A landscape with many valleys, sampled at points; each row gives a point and its height.
From any point a ball rolls to the lowest of the 5 points nearest to it. It stops when none of these is lower. Distance is the straight distance between rows; heights are no part of it.
k969 (h 1.14): [137 103 104 142 157 149  75 169 122 118 143 116 164 188  88 129 137 143
  99 104 152 117 161 144 149 171 138 134  58 131 119 122 108 105 136 162
 123 131 116 120  77 120 133  87 135 111 125  80 119 163 134 171 131  91
 113 151 110 170]
k363 (h 4.34): [138 124  99 169  94 135 125 155  96 172  62 126 148 101 166 140 128 101
 152 126 100 160 109 133 116 142 117  99 159 154 160 130 144 117 141  96
 103 106 137 160 157 117 123 152 109 100 119 171 103 164 108  93 120 142
 135 137 144 114]
k202 (h 3.39): [142 147 134 154 105  97 170 143 102 151 136 162 131 130 156 157 112 131
 118 148  90 151 143  92 137 182 102 111 164 112 150 117 123 107 124 119
 109 156 159 166 148 153 115 139 118 154  89 138 104 169 123  62 134 168
 145 132 123  75]
k135 (h 1.41): [122 114 108 130 155 166 103 141 120 138 141 111 142 155 104 151 175 143
  87 120 102 114 145 127 137 149 134 127  91 124 106 124 102 139  92 132
 122 135 112 118  88 131 139 119 153  97 145  73 126 136 143 140 121 122
 120 146 126 158]
k41 (h 3.17): [ 69 126 156 100 101 129 119 113 153 123 123 163 122 157 115 178 160 149
 112 139 131 151 159 115 155 110  97 131 135  93 112 154 118 142 109 136
 130 176  65 125  56 162 143  75 140 153 117  72  97  74 116 117 143 153
 131 124 135  96]
k816 (h 5.77): [126 128 213 120 144 121 202  82 154  84 157 103  87  97 143 137 100 163
 136  76 125 155 122  87 102  81  96 165 133 102 135 112 130 121 101 150
  85 153 148 101 130 154 137 137 125 187 123 136 210  99 134 104 131 145
 146 118 137 114]
k540 (h 2.79): [145 117  90 133 126 121 128 122  81 155  97  93 106  90 147 116 110 106
 155 134 179 112  69 142  83 144 122  91 142 133 152 113 124 117 121 106
 122 114 163  91 161  93  99 188 129 107 135 163 128 140 112 159 143 132
  88 129  91 139]
k393 (h 2.60): [149 120  99 132 134 150  72 161  92 140 152  88 129 153 118 157 156 109
 108 119 153 119 113 157  90 122 155 114  90 143 103 152 114 126 109 132
 148  96 134  97 114 133 116 123 139 128 149 108 126 136 131 150 117 100
 111 146 130 163]
k221 (h 2.39): [ 84 127 105 115  72 140 118 156 145 120  96 170 148 176 140 118 160  98
 140 120  72 120 110 131 165 138  62 120 134  93 132 128 133 143 175  63
 131 119 133 189  95 135 142 135 131 112 111  96 124 165 105 107 132 108
 133  93 145 106]
k923 (h 3.06): [132 135 128 112  71 105 156 202 148 142 104 155 132 149 167 127 129 109
 204 147  40 155 141 140 164 159 101 121 150 111 180  94 120 133 155  73
  98 120 155 131 107 150 106 134 104 111  84 132  88 200 113  75  99 117
 125  99 129  62]
k15 (h 1.45): [110 133  90 115  85 190 102 161 131 128 144 144 185 183 120  90 156  98
 153 179 155 132 124 107 174 120 119 136  94 134 128 122 155 133 143 136
 159 111 154 139 130  75 105  66 119 102 101  68 121 108 149 121 144   4
  79 114 119 203]
k503 (h 3.98): [ 90 142 157 120 128 139 166  98 113 108 181 125  83 131 103 159 129 125
 114 118 142 129 130 121 106 108 120 143 157 120 124 138 109 140 115 131
 164 143 122 157 121 152 140 102 105 161 113 144 111 110 151  97 116 153
 124 150 134 129]
k906 (h 3.34): [106 117  96 124 158 172  86 112 152  86 149 152 160 157  84 158 105 158
  92 122 123 146 158 173 181 147  66 110  54 122 129 110 118 123  89 193
 105 190  76 105  73  97 164  50 154 113 114  54 116 127 133 175 118 113
  99 117 139 156]
k71 (h 7.75): [ 94 126 175 118  86 103 153 110 161  89 159 166 109 102 124 161 139 160
 122 122  89 142 160  98 128 111 128 109 159  96 121 144 110 133 105 109
 165 164 130 152 135 200 127 127 157 189 112 127 106 106 125  89 163 178
 169 121 104  74]
k137 (h 4.58): [ 99 161 128 120 114 102 146 112 126  93 118 158 115 154 113 156 140 136
 115 146 114 168 139 118 137 113 106 130 155  97 147 157 142 123 115  96
 170 165 129 156 116 166 135 128 156 147 104  99 112 125 124  91 154 173
 158 107 121  67]
k8 (h 0.16): [111  76 109 139 156 166  85 167 153  80 157 152 172 191  69 121 114 149
 128 136 135 144 155 155 184 157  75 136  58 129 127  95 128 138 132 175
 135 130 111 103  74  96 101  66 131 100 116  67 124 141 118 177 145  83
 101 128 117 182]
k599 (h 3.52): [159 144 135 120 188 108  89  70 111 154 151 130 117 105 136 109 115  76
 110 158 192  98 144 144 109 157 204 141 127 164 107 123 121 143 133 170
  88 102 110  85 177 152  81 162 124  94 123 178 116 118 165 174 146 131
 157 140 123 130]
k88 (h 5.81): [153 109 110 148 159 128 108 145  87 171 134  85 145 114 146  55 130  43
 179 137 145  60 112 152 116 125 141 110  99 156 147 113 100 157 147  78
 124  77 131  84 208 114 108 197 115  53 144 137 152 134 157 167 151  91
 135 112 142 166]
k192 (h 2.59): [153 144  96 133 129 118 125 123  66 157  77  88  99 108 115 111  98 107
 118 135 161 117  78 120  96 128 140 102 154 141 123 144 132 134 115 142
 143 115 142 123 137  98 113 166 138 126 130 143 138 135 122 126 124 136
 122 112 143 145]
k415 (h 3.46): [195 174 115  96 137  80 227  94 157 157 108  88  93  69 143 132  51 145
 189 152 147 160 111  80 107 118 153 119 149 134 151  68 155 119 125 125
  64 144 131 140 170 110 123 132 102 115 138 195 143  90 114 108 124 134
 151 128  96  77]
k794 (h 3.38): [148 112 177 153 161 116  89  66 148 114 159 150 131  88 129 146 121 144
  88  86 166  80 164 161  92 177 221 148 130 163 109 144 138 125 129 189
  30 173 160  92 151 111 166  79 136 122 145 187 165 124 146 226 112 135
 128 169 143 135]
k949 (h 1.06): [138 123 100 107 143 126 116  98  91 157 130 119  84  88 112 140 123 111
 124 138 160 146  78 111  87 118 144 101 128 144 132 136 141 118 134 176
 155 101 129 128 154 101 130 151 116 135 145 177 144 105 141 128  97 146
 126 155 103 144]
k419 (h 3.19): [ 99 140 117 115  75  89 130 165 159 104 103 170 123 167 169 154 135 138
 115 137  92 153 142 135 153 140  95 105 146  75 117 148 113 124 147 102
 159 159 123 144 109 146 132 137 146 151  97 101 114 128 108  83 139 162
 173  96 116  71]
k574 (h 1.89): [182 161 120 113 156 124 158  93 139 158 114 110  92  45 117  92  87 119
 156 148 138 155 106  86  95 107 142 143 148 125 119 109 119 113 119 140
 139 130 108 136 160  97 126 154 100 125 146 198 136  89 139 129 119 147
 126 137 108 111]
k751 (h 4.45): [170 138 162 123 161  89 125 128 143 110 187 113  68  75 148 132  70 150
  83  82 129 129 143  71 109 114 169 192 117 146 106 119 114 143 109 181
  73 161 115  82 126 109 145 143 130 130 189 173 174 101 146 154 126 149
 150 152 157 116]
k6 (h 1.54): [141 129 103 167 115 141 105 169  77 170  72  87  98 118 117  98 115  89
 161 132 136 118  87 125 128 135 145  81  98 151 143 128 137 125 118  80
 138  97 146  98 154 120 119 148 127  88 156 140 150 146 102 119 157  82
 111 113 103 157]
k918 (h 3.02): [131 104 167 145 169 130 105  80 158 127 180 136 170  96 135 118 131 158
 103  99 144  83 161 202 113 123 182 178 114 167 115 141 116 142 138 145
 122 168 116  73 123  94 194  88 154 162 130 122 131 131 165 167 105 139
 100 165 128 132]
k809 (h 5.16): [ 68 117 139 127 112  93 112 103 178  94 117 178 104 142 124 147 152 172
 142 166  98 162 173 106 141  96 110 115 151 117 102 163 132 127 140 118
 152 162  95 118  91 168 160 115 177 185  99  91 128  71 102  85 136 200
 156 111 124  63]
k937 (h 2.65): [116 121 145 109 171 158  96 134 124 125 162 119 148 150 114 125 119 163
 114 120 120 100 126 193 139 129 161 157 104 133 121 152 102 121  91 161
 121 114  85 108 105 134 140  93 133 150 127  95 120  95 160 144 108 165
 112 157 126 145]
k372 (h 2.52): [156 127 161 132 173 120 124  85 134 119 139 114 122  78 145 104  94 136
 120 107 159  97 137 127  95 120 205 200 123 171 110 144 115 113 134 185
  76 146 116  84 145 135 133 167 145 122 152 177 163 103 153 185 123 181
 154 163 155 126]
k951 (h 3.97): [ 68 138 115 104  72  81 105 134 156  88 115 135 124 165 167 155 155 180
 124 127 101 154 142 132 143 141  91 113 139  55 119 143 121 112 149  89
 164 148 122 134 109 136 132 139 154 196  85 103 121 122 109 101 163 162
 153 110 113  61]
k407 (h 2.22): [137 103 107 156 109 161 111 146 112 127 112 144 142 142 139 171 184 114
 115 102 124 132  99 106 126 126  85 110 115 112 142 125 168 136 113 108
 157 125 143 161 121 136 131 142 130 109 147 113 133 163 127 112 116 117
 132 127 146 148]
k961 (h 3.36): [166 149  97 130 146  95 165 107  96 163  64 107 114  74 146 127  75 126
 170 178 135 170  59 116 113 135 108 114 166 120 155  99 142 110 105 137
 100 145 146 139 170  71 102 188 126  95 129 192 126 127 139 112 130 138
 134 133 100 122]
k851 (h 3.72): [110 114 134 131  54 154 120 167 136 116  72 147 181 147 140  99 147 126
 178 129  60 151 127 146 154 118 112 119 114 122 155 124 130 126 163  63
 126  83 153 175 143 128 141 138 127 113  87 108 136 185 134  90 140  96
  99  77 130 138]
k962 (h 2.80): [145 121 159 155 176 136 111  65 148 124 171 126 135 101 132 117 114 169
 122 120 139  80 164 147 126 127 180 207 130 153  87 133 127 108 152 192
  95 117 116  59 108 111 140 137 115 140 169 153 161 100 150 165  95 171
 143 153 152 161]
k630 (h 3.94): [158 131 106  94 179 117  89 113 107 144 122 114 102 140 152  86 124  70
 123 174 217  76 110 147 116 165 165 146 132 161 119 123 115 155 110 164
 114  81 121 107 192 118  87 173 128  71 123 189 133 150 156 189 166 141
 148 161 121 135]
k230 (h 2.90): [129 138 156 128 163 132 107  89 144 156 148 138 151 111 133 113 110 122
 110 141 188  86 148 166 120 141 218 135 141 191 107 136 125 129 147 189
  81 116 127  71 147 127 137 134 152 110 143 166 134 124 179 207 133 139
 138 158 126 135]
k368 (h 2.89): [133  88 124 120 153 121 108 118 147 122 161 126 145 143 113 116 130 132
 102  84 132  93 166 203 133 151 147 159  58 100 141 151  90 116 129 147
 126 134 124  82 124 108 150  73 157 153 106  88 127 112 146 180 119 131
 105 151 120 163]
k32 (h 1.88): [135 123 108 153  91 153 125 148 137 162  84 157 151 141 151 134 143  96
 137 105  77 131 131 128 151 103  88 105 128 124 148 159 155 135 128  76
 149 141 131 178 114 129 154 139 120 114 130 143 117 162 123 103 120 113
 107  98 154 123]
k843 (h 3.79): [158 140 114 141 117 126 127 155  80 160  91 138 135 125 149 156 115 124
 140 123 110 111  95 114 115 122 102 129 172 118 149 133 135 127 119 123
 127 144 164 170 137 114 134 145 117 119 131 155 106 151 127  95 112 150
 134 117 135 112]
k686 (h 2.21): [139 105  82 145 107 172  93 178 130 134 140 126 171 160  95  74 166  95
 141 151 132 114 151  99 168  99 156 121  63 166 114 121 149 135 157 115
 155  91 141 125 137 105 122 106 111 102 144  94 125 131 116 145 132  15
  95 121 122 195]
k276 (h 7.96): [ 90 143 158 116 123  96 145 110 152  66 132 166 103 142 132 147 159 174
 128 157  91 163 153 122 121 105 103 116 177 105 101 144 136 142 124 121
 151 171 129 143 145 162 161 133 168 173 114 111  96  98 135  99 138 193
 186 113 116  55]
k209 (h 3.57): [123 115 140 123 181 126  84 122 127 140 147 110 165 132 125 130 145  73
 100 134 185 114 150 179 129 152 175 146 118 162 108 128 123 151 131 153
  99 108 112 102 129  99 127 112 148 111  93 149  99 121 172 203 141 139
 112 183 117 129]
k243 (h 2.11): [162 146 119  98 168 120 121  84 121 152  96  94  86  73 144 110 108 100
 142 172 191 113 112 133 105 130 132 111 141 142 129 129 104  99 118 158
 122 108 121 110 181 122  90 222 128  86 151 200 137  88 142 146 142 140
 159 152 108 112]
k133 (h 3.60): [ 79 143 141  97 123 135 110  94 190  86 127 145 140 158  94 169 132 172
 108 142 122 112 158 124 185 128 112 128 122 107 108 153 105 149 110 143
 104 167  70 130  55 152 171  32 130 152 118  50 115  51 106 136 121 129
  99  95 148 132]
k527 (h 2.95): [140 117 182 135 171 113 114  76 146 127 154 146 155 103 140 136 136 139
  89 105 144  86 163 150 117 154 184 193 111 155 106 130 134 130 134 195
  51 169 139  81 132 103 166 112 133 127 165 162 190  90 131 210 112 158
 142 161 147 116]
k403 (h 1.40): [140 110 111 147 119 146  98 165 122 134 104 109 131 147 128 119 148 109
 124 106 129 144 118 147 125 104 158  70  93 174 100 110 146 140 117  87
 153 122 147  96 145 119 111 139 120  79 150 125 142 144 110 152 120  82
 117 111 132 188]
k266 (h 4.69): [ 82 134 153 118 122 123 142  94 170  88 152 159 111 165 111 162 137 175
 107 114 125 140 165 116 126 107 116 126 178 123 121 164 124 144 105 125
 127 175 107 127 118 192 140 116 137 168 107  88 112  99 147  93 128 167
 170 125 117  95]
k933 (h 1.53): [151 152 102 112 143  97 119 119  95 170 107  96 109 103 138  97  98  84
 153 142 178 130  87 145  89 171 115 120 119 158 142 125 111 137 120 140
 113  89 155 113 189 102  98 203 113  72 143 187 147 123 137 143 140 128
 132 124 116 135]
k984 (h 4.31): [ 73 151 145  90  95  86 124 114 149  79 130 154 129 178 142 131 153 140
 105 147 123 171 146 108 157  92 114 133 151  81 131 142 108 131 140 119
 163 147  94 139  98 164 148 136 132 163 115 110 108 102 110  90 167 160
 146 113 116  71]
k167 (h 3.80): [160 132 107 171 121 138 135 149  60 175  85 121 130  90 141 141 103 114
 158 109 127 132  74 121 130 138 107  96 182 122 165 104 131 127 124 103
 127 119 156 165 170 118 111 148 113 104 113 175 107 147 115  93 114 172
 107 113 147 124]
k615 (h 1.78): [116 105 105 147 143 183 121 170 124 110 124 118 146 175 105 126 175 139
 102 140 134 143 107 123 141 133 109 126  72 154 122 125 148 129 142 123
 157 127 127 114 110 127 131 128 138 102 148  65 139 176 119 140 136  80
 124 122 133 174]
k102 (h 2.78): [100 123 114 104 128 135  88 110 147  85 124 143 120 168 107 174 163 118
  78 127 105 134 134  95 144 104  89 130 150  95 125 155 132 135 112 110
 148 147  93 152  88 148 140  97 154 119 136 100 120  97 126 118 145 157
 121 122 133 116]
k533 (h 3.07): [143 126 117 146 104 117 145 130  84 159  90 141 118 135 113 153 135 102
 123 113 115 154 115 109 137 131 114 110 166 112 145 125 144 140 101 104
 153 136 145 160 133 146 143 130 136 142 115 168 129 160 128  97 130 148
 134 127 140 111]
k936 (h 4.42): [103 123 126 124  78 185 132 147 163 134 118 149 173 189  96  85 169 127
 144 146 123 116 100 123 180 140 107 118  99 132 113 137 159 123 152  83
 156 113 172 161 146 120 129  92 136 118  98  89 132 148 137 116 152  34
  74  94  97 172]
k333 (h 3.51): [178 138 152 136 138  79 220  86 157 119 144 131  84  57 146 124  62 162
 146 111 138 159 143  43  88 116 138 127 126 111 144 104 154 127 137 140
  87 142 133 130 168 133 122 145 115 155 120 185 156 103 141  99 133 132
 142  96 123  78]
k744 (h 1.76): [111 110 121 138 151 176 126 143 111 104 109 109 136 165 115 138 154 128
  84 109 134 117  89 136 119 129 107 130 104 105 109 132 150 146 119 133
 134 119 103 152  87 117 155 148 164 108 154  85 110 153 113 124 109 126
 121 136 141 167]
k913 (h 3.68): [155 140  94 152  97  96 145 178 106 161 107 137 126 136 184 151 119 124
 182 174  47 136 136 111 175 160 118 139 157 161 167 115 118 134 151  78
 107 119 136 155 131 139  93 148  93 124  96 150  79 168  99  84 106 130
 138 115 124  74]
k196 (h 2.38): [114 125 100 136  95 143 144 133 144 103 118 155 135 161 119 134 159 127
 110 118 105 141 113 106 159 114  80 153 136  93 139 142 131 121 123  89
 155 155 109 171  90 135 128 129 119 109 123 120 112 146 111 112 121 142
 142 122 160 121]
k859 (h 3.99): [146 143 133 133 142 130 125 140 109 147 101 109 102 105 125 144 103 121
 140 114 128 141  99 113  85 107 120 145 144 101 129 138 126 106  83 152
 189 125 147 145 128 131 119 137 131 163 121 145 102 129 132 116 107 139
 120 148 137 112]
k539 (h 6.72): [116 116 114 123 178 112  73 163  85 141 153  97 142 143 140 129 162  54
 139 122 184 105 157 139  96 126 155 138 111 141 124 128 104 160 161 158
 118  64 120 106 162 130 108 149 125  85 135 134 113 127 157 210 158 101
 111 152 131 154]
k811 (h 5.27): [132 166 179 131 135 122 172  84 136 103 156 129  76  65 111 136 116 151
 134 101 132 142 132  87 113  93 138 151 157 108 142 146 127 108 105 153
 147 140 137 161 135 162 123 113 115 174 125 149 158 122 132  92 119 159
 169 126 130 121]
k652 (h 1.39): [138 122 108 141 103 178 105 159 130 128 104 108 148 149 106 115 156 110
 101 145 118 128 116 113 133 134 133  91  79 143 137 139 141 134 154  82
 167 108 138 122 128 135 130 133 109 106 161 102 143 169 111 137 136  62
  89 126 111 178]
k731 (h 2.61): [ 97 108 126 117  93 147 107 146 169 110 114 146 176 167 121 117 140 131
 121 132 105 124 101 153 165 121  83  97 105 160 112 114 158 136 156  95
 147 117 147 165 137 118 125 128 121 118 133  94 129 144 104  97 142  51
  89  70 132 159]
k802 (h 1.95): [154 170 136 123 145 104 181 115 116 144 117 132  92  97 122 126 131 143
 116 149 117 154 115  81  99 127 131  86 160 117 146 122 124 121 137 161
 137 156 153 146 180 145 131 133 112 171  89 157 134 132 129 102 108 141
 139 120 108  77]
k525 (h 4.43): [186 130 170 131 152  78 182  87 156  95 151  82  77  97 149 159  66 199
  97  73 101 135 144  65  80  93 122 165  87 109 102  89 149 130 108 141
  39 179 135 118 152 110 138 164 123 140 157 195 161  79 141  91 136 136
 151  98 147  76]
k467 (h 2.43): [119 137 173 116 154 126 159  85 136 138 165 129  96  72 110 127 118 130
 133 106 132 120 141 154 103  81 169 157 141 123 122 130 109 141 119 150
 127 117 101 107 108 136 142 122 116 159 132 139 144  97 141 148  79 151
 134 149 152 152]
k204 (h 1.11): [156  68 102 124 145 155 101 180 131 133 163 121 167 166  88 122 155 136
 104 101 148 117 166 135 152 140 128 128  60 124 106 116 119 144 150 173
 139 115 100 105  81 115 120  80  96  98 152  68 124 180 127 169 115  72
 122 149 139 185]
k846 (h 3.15): [105 133 121 108  40 105 141 191 153 142 105 146 149 146 182 100 134 138
 192 154  41 132 124 166 172 147 108  70 161 105 153 128 125 100 154  73
 137 106 136 156 120 119 129 114 106 111  98  99 103 165  75  74 114 118
 122  99 136  95]
k439 (h 3.75): [153 137 106 152 134 113 142 121  85 168  51  94 120  94 147 123  90 112
 180 144 126 127  82 134 100 153  83  86 184 121 159  94 138 127 129 102
 112 134 164 127 165 119 112 188 107 103 123 208 118 145 112 128 133 165
 121 122 108 149]
k799 (h 1.99): [123 101 131 123 156 169 107 133 140  99 146 123 164 179  87 154 118 165
 107 116 109 115 136 190 137 154 113 146  72 109  92 129 124 130  90 177
 122 155  81  98  93 134 144  60 168 130 123  85 115 114 158 160 131 158
 129 121 136 152]
k993 (h 1.02): [112  88 108 133 154 168  94 132 152 112 142 139 164 188  89 140 146 159
 104 108 152 107 135 147 162 143  81 156  92 114 118 127 139 134 113 171
 139 143  93 118  44 111 144  81 144 108 155  64 141 137 113 170 120 107
 109 121 131 170]
k301 (h 2.17): [ 97  89 101 137 131 167 127 169 128 116 163 130 175 170  95 110 137 115
 143 148 138 146 118 108 145 137 105 135  73 170  97  91 154 139 130 106
 154 113 125 117 110 104 123  92 110  89 149  90 136 156 123 127 129  46
 113 116  99 191]
k511 (h 1.58): [138 126 107 116 112 159 125 158 122 146 107 121 160 124 102  43 146  71
 143 156 155 143 126 141 139 112 146  95  85 156 108 137 162 118 139  84
 171 118 118 128 157 110  93 145 122  55 141 109 128 148 139 137 140  51
  75 100 152 182]
k344 (h 3.08): [164 126 126 103 180 127  97 123 106 138 140  83 131 118 135 132 155 123
 103 140 181 120 106 146 105 138 171 141  98 157 110 137 124 112 128 160
 150  92 126  71 132 113 135 153 133 145 132 118 121 130 140 157 113 139
 135 144  94 133]
k742 (h 2.73): [ 61 147 104 110  99 105 134 156 149  93 117 165 161 185 142 162 164 137
 115 120  93 144 129 140 144 118  80 137 161  90 138 139 129 141 154  98
 135 147 119 172  91 140 143 114 132 105 122  95 140 134 103 114 135 120
 143  81 148 112]
k238 (h 1.35): [141 130 123 148  87 174 129 158 136 142  58 138 138 125 139 123 146 106
 140 134 102 119 103 140 140 127 125 103 114 160 121 119 157 139 154  57
 137 113 143 160 139 124 121 145 134  87 139 126 131 153  99 105 128  66
 104 131 132 138]
k998 (h 1.94): [143 127 129 142  65 159 122 140 156 136  72 155 161 146 134  88 134 106
 154 137  98 142 100 141 150 122 110  89  95 156 138 125 148 117 140  61
 111 116 132 146 127 117 122 132 134  89 111 119 139 166 100  91 133  61
 115 107 145 129]
k963 (h 3.53): [141 116 137 139 149 135 118 115 102 132 132  84 122 118 131 136 135 129
 101 124 148 130 109 151  93 124 149 138 117 125 102 136 125 107 108 133
 161  96 139 104 114 111 139 132 135 148 129 125 110 122 139 113 105 145
 114 162 140 141]
k945 (h 2.81): [102 145 116 132  61  89 177 166 132 131 126 178 124 154 157 145 129 138
 151 125  62 158 147 123 164 162  94 131 150  77 154 132 128 122 141  85
 143 141 155 147 132 139 111 153 120 159  92 129 108 169  88  97 132 144
 140  99 136  79]
k149 (h 2.72): [ 89 149 121 121  60 101 145 140 146 129  99 190 153 155 160 134 145 119
 165 127  83 136 155 166 140 138 105 114 145  74 150 137 113 122 163  77
 153 116 153 143 119 139 103 114 134 151 101 103 130 176  96  85 144 122
 141  82 139  92]
k235 (h 3.21): [173 170 154 124 126  82 203  89 119 167 123 121 112  91 145 139  78 148
 170 126 127 148 136  98 123 149 145  86 145 122 154  92 119 105 128 132
  96 121 153 180 160 125 152  98 108 166 127 169 124 107 137  90 130 165
 155 135  95  69]
k116 (h 3.05): [153 110 135 114 163 144  86 103 107 133 149  81 129 117 123 112 129 162
 110 142 162 109 125 174  89 127 186 160 107 133 105 135 119 120 125 161
 131 105 101  90 136 117 127 163 126 161 126 136 114 123 141 143 117 151
 110 156 118 135]
k106 (h 4.04): [ 90 118 139 115 125 151 118 103 144  86 183 149 120 144  86 152 108 149
  92 122 113 111 152 158 146 115 122 136 128 118 136 173  94 121  73 151
 124 159  43 129  63 136 163  42 128 139 138  60 117  83 138 153  93 151
 121 127 144 146]
k217 (h 2.14): [154 159 130 116 177 120 152  94 113 134 166 109 114  89 155 119 100 144
 145 120 149 111 131 108  93  90 158 164 124 159  93 115 132 106 127 159
 143 106 136 107 124 112 113 168  99 154 142 164 145  89 143 137  98 165
 152 149 154 131]
k513 (h 5.11): [100 107 190 136 116 124 181 104 148  94 162 150  81 113  98 133 134 158
 110 105 124 150 143 104 104  98 137 140 172 117 150 133 124 132 104 166
 123 144 109 111 125 150 126 101 136 179 111  87 152 111 108 106 118 179
 144 131 109 121]
k176 (h 4.67): [148 157 118 134 137  85 173 154 105 154 104 120 127 102 163 122 105 130
 151 136 104 134 120 101 128 156 126 125 181 116 157  93 133 103 135 109
 115 129 168 163 158 117 132 134  83 144 109 179  98 156 141 107 114 156
 141 131 116  97]
k317 (h 2.68): [109 124 185 139 140 124 159 106 148 111 211 123 102  94 128 146 118 150
 111 115 129 119 143 150 122  94 134 176 141 115 145 146 127 104 105 163
 142 137 126 111  85 115 128 117 104 171 154 110 125 109 139 157 102 156
 148 152 148 147]
k682 (h 5.72): [109 121 214 127 131 111 171  80 142  87 162 134  98 108 112 152 129 180
 143  96 110 153 151  83 122 110  94 136 167 100 137 141 116 146 136 152
 102 154 160 140 142 179 149 119 159 183 114 110 163  89 121  95 153 175
 150 110 121 101]
k310 (h 2.91): [110 129 156 112 164 135  99  85 132 135 136  95 156 114 135 111 112 134
 102 135 153  93 153 191  96 122 189 172 113 158 113 139 140 107 143 150
 111  99 121  83 135 120 150 100 148 139 119 135 138 111 168 161 108 139
 111 177 103 134]
k737 (h 6.32): [112 131 166  99 123 108 174 106 140 111 132 162  96 118 122 126 150 144
 127 130 108 163 153 117 104 129 132 107 169 100 138 121 116 123 114 132
 134 125 145 166 157 181 156 112 140 175 108 146 129 131 132  68 120 158
 153 123 113  80]
k968 (h 4.33): [149  98 102 121 126 131  88 155  99 142 143 102 119 129 137  72 138  70
 131 131 170  89 115 151 105 131 170 109  97 135 127 114 109 150 150 116
 139  74 131  80 177 113  97 166 124  94 130 133 129 131 117 177 163 101
 124 141 114 154]
k558 (h 2.51): [151 105 108 128 172 111  97 178 114 128 174  77 173 154 118 127 131 127
 115 109 166  91 154 172 130 165 148 146  78 128 127 145 127 130 127 155
 116  76  99 104 120 114 152  91 150 109 115  96 133 104 147 180 155  97
 102 175 120 167]
k534 (h 7.12): [176 155 121 157 154  75 185 150  90 168  70 111 156  74 157 153  75 127
 195 150 128 154  93  90 132 178 120 112 187 132 171  59 119 108 132 133
  84 118 176 168 192 145  81 123 112 128 138 201  86 115 123 125 129 155
 136 121 109 121]
k273 (h 2.86): [107 132 162 128 143 142 130 109 114 115 155 113 106 107 126 127 121 175
 125 148 115 110 103 136  86  87 133 144 129 137 113 128 103 146 108 172
 155 111  99 128  96 122 106 127 155 162 136 113 145 104 152 126  89 152
 130 154 138 135]
k678 (h 2.13): [145 132 120 114 174 104 170  81 149 126 183 128  86  57 138  96  85 145
 162 137 137 137 140  92 108  78 170 176 131 158 109 127 126 112 137 154
 111 121 120 121 148 108 105 174  89 106 167 184 154  86 131 152 104 145
 155 136 146 120]
k776 (h 2.70): [171 173 102 133 134 114 165 129  91 156  86 112  97  74 129 129  78 112
 154 155 145 171  83  99 106 135 119 104 179 115 156 118 158 119 124 148
 131 123 149 168 157 123 118 144 115 142 128 192 119 112 124 105 104 172
 110 141 135 105]
k763 (h 2.34): [150 125 113 166 135 172 121 157  76 159 105 108 123 138 105 127 127  87
 105 121 153 106 110 109 124 103 112 103 118 133 134 138 143 136  97 104
 144 119 113 138 118 121 115 154 133 110 163 135 128 173 105 146 134 110
 117 122 146 147]
k905 (h 4.22): [115 148 126 129 116 136 150 118  83 132 139 141  97 122 124 157 135 109
  91 116 115 140 115  91 123  99 107 124 162 104 118 136 121 118 123 131
 162 134 129 173 120 142 127 118 125 170 113 145 124 147 151  93 127 160
 145 151 156 114]
k797 (h 3.44): [ 76 131 137 125 121 140 141 126 136 115 120 155 100 141 112 154 150 125
  91 120 124 141 139 103 155 104 105 114 170  98 127 163 109 137 100 128
 155 157  85 156 103 175 134 101 129 165 134 103  96 124 147  98 155 146
 121 145 139 107]
k48 (h 3.63): [ 65 134 152 104  97 120 129 103 168  68 133 153 135 146  98 144 159 173
 131 141 134 134 176  77 156 134 106 133 141 120 111 168 111 132 126 127
 128 169  88 124  68 172 139  88 163 173  87  63 113  74 104  97 150 156
 156 127 138 103]
k927 (h 3.11): [136 112 163 140 150 119  81  72 168 121 172 141 142  96 142 120 133 125
  65 105 172  72 183 170  99 137 189 188 109 152 115 121 129 135 129 160
  76 172 141  74 149 117 149  89 130 132 156 177 137 102 180 188 113 124
 118 158 145 133]
k882 (h 1.56): [101 109 113 100 124 159 123 129 154 111 121 142 159 187  94 143 150 126
 119 116 105 117 109 154 166 110  56 139 114 113  96 119 140 139 146 126
 140 115 119 148  66 140 130 102 152 123 155  76 133 151 102 113 138  92
 100 100 135 187]
k472 (h 3.50): [156 118 120 122 146 116 102 147  85 167 112 100  94 142 147 111 131  86
 125 147 169  82  99 146 113 164 143  89 122 159 147 135 119 172 128 107
 135  78 155  97 157 115 108 169 105  89 139 137 150 127 117 150 155  95
 135 138 102 165]
k899 (h 5.30): [159 168 110 158 125  86 150 181 100 189  94 117 150 110 162 146  98 110
 180 145  54 145 126 100 170 183 106 134 190 135 163  84 117 106 136  90
  84 136 185 153 159 149  80 179 101 117 101 156  75 169 100 100 119 141
 134 125 110  78]
k548 (h 2.23): [142  99  75 146 105 130  66 169 105 148 128  73 116 131 121  91 158  78
 149 135 168 120 124 123 128 127 160  89 128 170 124 133 129 143 146 108
 174  89 133 115 167 100 125 136 106 104 151 125 134 145 114 148 156  56
 109 145 128 163]
k303 (h 2.69): [ 76 135 107 113  48 102 120 194 144 111 133 177 154 169 163 116 132 138
 154 104  76 134 153 148 163 142  80 113 157  83 131 141 129 125 158  78
 153 106 134 170  72 138 123 118 126 148  98  88 118 152  68  84 152 122
 160  70 118  92]
k47 (h 2.67): [153 161 166 117 139 137 152 103 159 112 191 118  64  79 133 122  92 177
 130  75 125 134 144  84 109  86 141 192 148 131 118 125 122 143 130 163
 101 154 124 105 111 123 125 152 100 144 175 148 158  71 129 145  94 139
 150 158 150 126]
k365 (h 2.47): [ 91  98 109 127 101 187 132 136 148  98 113 137 159 167 114  94 153 111
 103 126 137 122 111 132 144 125 110 105  93 150 114 110 148 119 172  93
 141 110 141 175 113 118 121 117 139 121 140  66 142 154 115 116 142  30
  86  98 129 181]
k684 (h 0.93): [133 125  88 156  90 146 113 159 141 144  99 122 143 124 119  81 136 102
 134 143 136 129 101 143 138 123 156  61 109 157 148 120 149 123 135  58
 146 110 149 135 135 130 101 147 105  73 152 131 132 160 102 124 131  69
  93 109 112 160]

Call two points neighbours if one is among the 5 nearest of the other. Go from one point of each pair to the other, from neighbour to neighbour, staying as low as possible. Name the highest point that can't be avoided.
k684 and k949 => k192
k15 and k802 => k776
k949 and k933 => k243
k684 and k8 => k615

Where does a ball stop that starts at each point below?
k794 => k949
k407 => k8
k913 => k684
k927 => k949
k846 => k684
k742 => k684
k525 => k949
k816 => k949
